A landscape with many valleys, sampled at points; each row gives a point and its height.
From any point a ball rolls to the lowest of the 3 points nearest to it. It stops when none of these is lower. Distance is the straight distance between rows; heights are no part of it.
(802): [137 116 135 142 144  47 138 112]  (h 4.67)
(264): [136 135 125 131  77 101  70 127]  (h 1.85)
(648): [138 156 165  90 192 132 190 143]  (h 4.61)
(235): [150 112 113 125 114  83 103 110]  (h 3.75)
(87): [154 109 133 135 131  59 115 108]  (h 4.24)
(4): [104 143 151 129 161  55 131 109]  (h 3.06)
(751): [115 121 141 152  70  97  62 121]  (h 1.47)
(581): [138 106  88 149 103 133  89 118]  (h 3.74)
(701): [140 131 147 149  88  71  86 132]  (h 2.50)
(668): [150 139 138 125 100 178 136 141]  (h 3.23)
(320): [100 127 104 152 125 126 110 128]  (h 0.82)
(7): [133 137  99 154  66 144  53 141]  (h 2.56)
(263): [143 151 113 114 182 101 129 132]  (h 0.43)
(188): [129 157 121 125 160 113 118 142]  (h 0.58)
(246): [138 130 113 136  74 123  62 132]  (h 2.13)
(763): [113 104 123 172  67 174 120 137]  (h 2.53)
(671): [108 153 165 115 198 121 186 141]  (h 4.40)
(205): [110 120 152 119 153 148 182 132]  (h 6.59)
(154): [ 95 149 137  86 144 205 151 126]  (h 6.50)
(81): [161 116 129 117 121 168 155 129]  (h 0.67)
(13): [128 106 121 105 109 193 155 110]  (h 6.02)
(780): [136 135 154 164 106  51  91 141]  (h 0.70)
(381): [ 99 142 146  78 142 192 156 128]  (h 6.39)
(208): [140 109 126 131 125  57 119 103]  (h 4.07)
(337): [151 112  85 160  80 172  89 138]  (h 3.86)
(20): [167 128 138 155 164  24 116 143]  (h 4.38)
(75): [ 81 117 118 102 120 227 142 126]  (h 6.73)
(96): [121 105  92 175  76 170 115 135]  (h 3.25)
(397): [ 98 127 119 125 147  86 124 112]  (h 0.90)
(92): [100 146 128  78 141 220 148 135]  (h 6.54)
(614): [118 117 143 118 152 160 184 120]  (h 6.47)
(231): [125 110 144 115 137 157 175 118]  (h 5.58)
(801): [117 123 139 154  85 172 126 151]  (h 1.67)
(313): [ 93 103 104 107 111 232 138 119]  (h 6.89)
(630): [104 146 121 155 135 133 121 147]  (h 0.71)
(365): [121 140 135 152 107 161 123 157]  (h 1.05)
(597): [152 127 133 109  78 195 133 132]  (h 0.81)
(209): [117 101 137 109 126 169 172 109]  (h 6.62)
(664): [137 160 127 105 190  72 131 120]  (h 0.72)
(554): [153 135 117 132 149 141 151 148]  (h 3.40)
(719): [139 124 132 100  81 208 127 118]  (h 2.68)
(463): [133 137 146 128  79 194 120 132]  (h 2.66)
(602): [113 118 100 177  93 156 125 146]  (h 3.09)
(666): [102 131 164 103 150 157 174 127]  (h 7.71)
(756): [141 117 109 131 112  91  92 112]  (h 3.27)
(606): [112 162 134 113 167  88 112 127]  (h 0.76)
(755): [127 120 150 158  77  79  78 129]  (h 1.80)
(495): [151 131 136 135 104  74  94 133]  (h 3.39)
(740): [144 112 128 132 151 149 174 131]  (h 3.99)
(562): [139 117  95 135 108 107  88 106]  (h 3.56)
(388): [148 131 132 134  98  88  86 116]  (h 2.54)
(241): [107 111 122 153  48 114  56 124]  (h 1.18)
(537): [117 129 145 128 178 132 186 135]  (h 4.93)
(764): [159 137 143 151 129  39 108 142]  (h 4.08)
(101): [104 136 141 133 209 109 192 137]  (h 4.10)
(656): [131 134 107 123 208 102 169 122]  (h 3.81)
(198): [171 126 144 150 148  30 116 132]  (h 4.30)
(121): [125 145 138  60 167 171 171 124]  (h 6.03)
(396): [138 150 159  67 171 154 179 127]  (h 5.46)
(178): [ 96 109 119  98 117 209 148 107]  (h 7.11)
(269): [126 111  93 136 122 110 102 119]  (h 3.71)
(702): [143 137 149  60 197 150 191 125]  (h 5.95)
(382): [122 155 171 101 184 131 188 139]  (h 4.73)
(303): [115 153 125 138 135 133 119 147]  (h 0.68)
(399): [154 141 126 136 128 147 145 150]  (h 3.33)
(280): [147 123 110 126 175 129 163 141]  (h 3.55)
(465): [ 92 133 115 143 144 107 107 118]  (h 1.02)
(171): [131 112  89 156 107 147  97 125]  (h 3.87)
(146): [149 121  84 156  84 148  73 137]  (h 3.19)
(29): [126 110 116 134 133  75 120 103]  (h 3.13)
(555): [115 111 133 132 144  74 126  96]  (h 2.17)
(138): [150 132 141 146 115  52  92 134]  (h 3.36)

For each start below, name every point that the ball comes to, in order.
(87) | (29) > (555) > (397)
(365) | (303) > (188) > (263)
(280) | (554) > (399) > (81)
(264) | (751) > (241)

For each start below, name the point where the ball stops.
(337) | (241)
(764) | (780)
(802) | (397)
(208) | (397)
(171) | (241)
(671) | (263)
(154) | (263)
